A landscape with many valleys, sampled at points; each row gives a point and its height.
A ball rolls from a point to the lowest of its 5 nearest points, and stops where none of them is lower. Distance is the straight distance between rows; heights are no part of it.
Bug (h 473): [ 12  31  16   3 -19  -8 -10   9]
Sis (h 500): [ 5 30 11  8 -7 -5  1 -1]
gavid (h 407): [ -5 -23 -17   3  15  12   3   4]
lup (h 328): [ 13 -25 -19  -5  -1   7 -17  -2]
nup (h 847): [ -5  35  22  13  -2 -10  12  -4]
pil (h 207): [-12  13  11   0   4  -4  18  -7]
Guve (h 302): [-3  6 -2  2  5  3  4 -8]
botov (h 154): [-16 -19  -3  -3  25 -17  20  12]
mup (h 351): [-13  19  14   5   3  -9  19  -5]
kurar (h 303): [ 11   3   3  -7 -19  -1 -15  -1]
mek (h 215): [-9  9  4  4  5  2 10 -8]
miru (h 786): [  0  -6 -11   2   8   7  -1  -7]
piz (h 455): [  1 -13 -16   1   6   8  -5  -1]
Vur (h 739): [-3 29 17 12 -1 -6 12 -5]
fomob (h 100): [ 17 -19 -10 -13 -11   5 -20  -4]
viga (h 301): [ 13   5  19  -7 -30   0 -20   3]
pep (h 282): [-7 16 10  5  3 -1 12 -8]
navur (h 337): [-12 -31 -12   1  19   4  14  12]
dasig (h 172): [-13 -18  -7   0  18   5  11   4]
nal (h 41): [ 14 -10  -4 -12 -14   5 -18  -2]
foli (h 153): [ 13  14  17  -3 -27   0 -20   5]
domo (h 347): [  6  20   3   4 -10  -3  -3  -4]
vav (h 329): [ 13  14  28  -2 -32   3 -24   6]
Ralar (h 310): [  9  23  20  -1 -25  -5 -17   9]
Nif (h 173): [-15 -12  -2  -1  16   0  14   4]
bupa (h 363): [ -3 -28 -22   3  15  15  -2   3]
bib (h 67): [  8 -21 -22   0   5  10 -11  -1]
ninib (h 241): [ 13  14  12  -3 -24  -4 -16   2]
Semob (h 78): [-16 -17  -4  -3  19   0  15   8]
tukef (h 471): [ 4  3 -8  0  0  3 -4 -4]
gage (h 148): [ 12 -13 -15  -8  -6   6 -18  -4]
dab (h 7): [-16 -23  -4  -3  20  -2  17  12]
lek (h 675): [ -8  28  20  10  -1 -10  18  -4]
Ded (h 278): [ 13  19   9  -4 -20  -5 -11   3]
miri (h 166): [-15   6   8   1  11  -6  18  -5]
romen (h 321): [ -8 -19 -11   2  13  10   5   3]
tatug (h 101): [ 6 13 -2  3 -4  0 -1 -3]
gugab (h 451): [ 10  29  10   6 -14  -6  -5   1]
timan (h 578): [-15  26  24   7   3 -14  22  -6]
pak (h 374): [  9   1  -5  -3  -8   1 -10  -6]
zudog (h 365): [ 11  12   1  -1 -14  -6  -9  -2]
nuti (h 169): [ 12  -4  -7 -10 -12   0 -16  -4]
fise (h 421): [ 1 18  3  7 -2  0  7 -6]
febub (h 326): [  2 -30 -23   4  10  14  -9   3]
kidak (h 109): [ 15  -4   2 -11 -22   1 -18  -1]
galin (h 81): [  7 -10 -15  -2   2   5 -10  -5]
kezo (h 300): [ 12   8   9  -7 -24  -1 -16   0]
laloz (h 195): [-19  -1   9  -5  16 -14  19  -1]
sil (h 425): [  7  24   5   6 -10  -5   3  -5]
Ketos (h 184): [-17  -7   4  -3  18  -8  18   2]
Lov (h 336): [-12 -32 -11   0  25 -15  23  17]
gigu (h 299): [  2 -18 -19   2  11  10  -8   1]
Bisi (h 103): [-16  -3   3  -1  15  -4  15  -1]
gen (h 431): [ 10 -29 -24  -2   6  11 -17   1]
binum (h 268): [-11 -24  -9   1  17   7   9   8]
guku (h 61): [ -8 -12  -9   1  15   8   4   0]
Teda (h 309): [-9  2 -3  3  8  3  7 -6]

For each start below, name the point where the ball stops.
tukef => bib
gugab => foli
Ketos => dab
mek => Bisi

Call two points neighbours if one is among the 5 nearest of the other. Go from one point of each pair to the other, from neighbour to neighbour, staying as low as possible. Name the highest point that can't be avoided.
foli / dab => bupa
dab / Bisi => Nif
bib / foli => kezo
nal / bib => gage
dab / guku => dasig
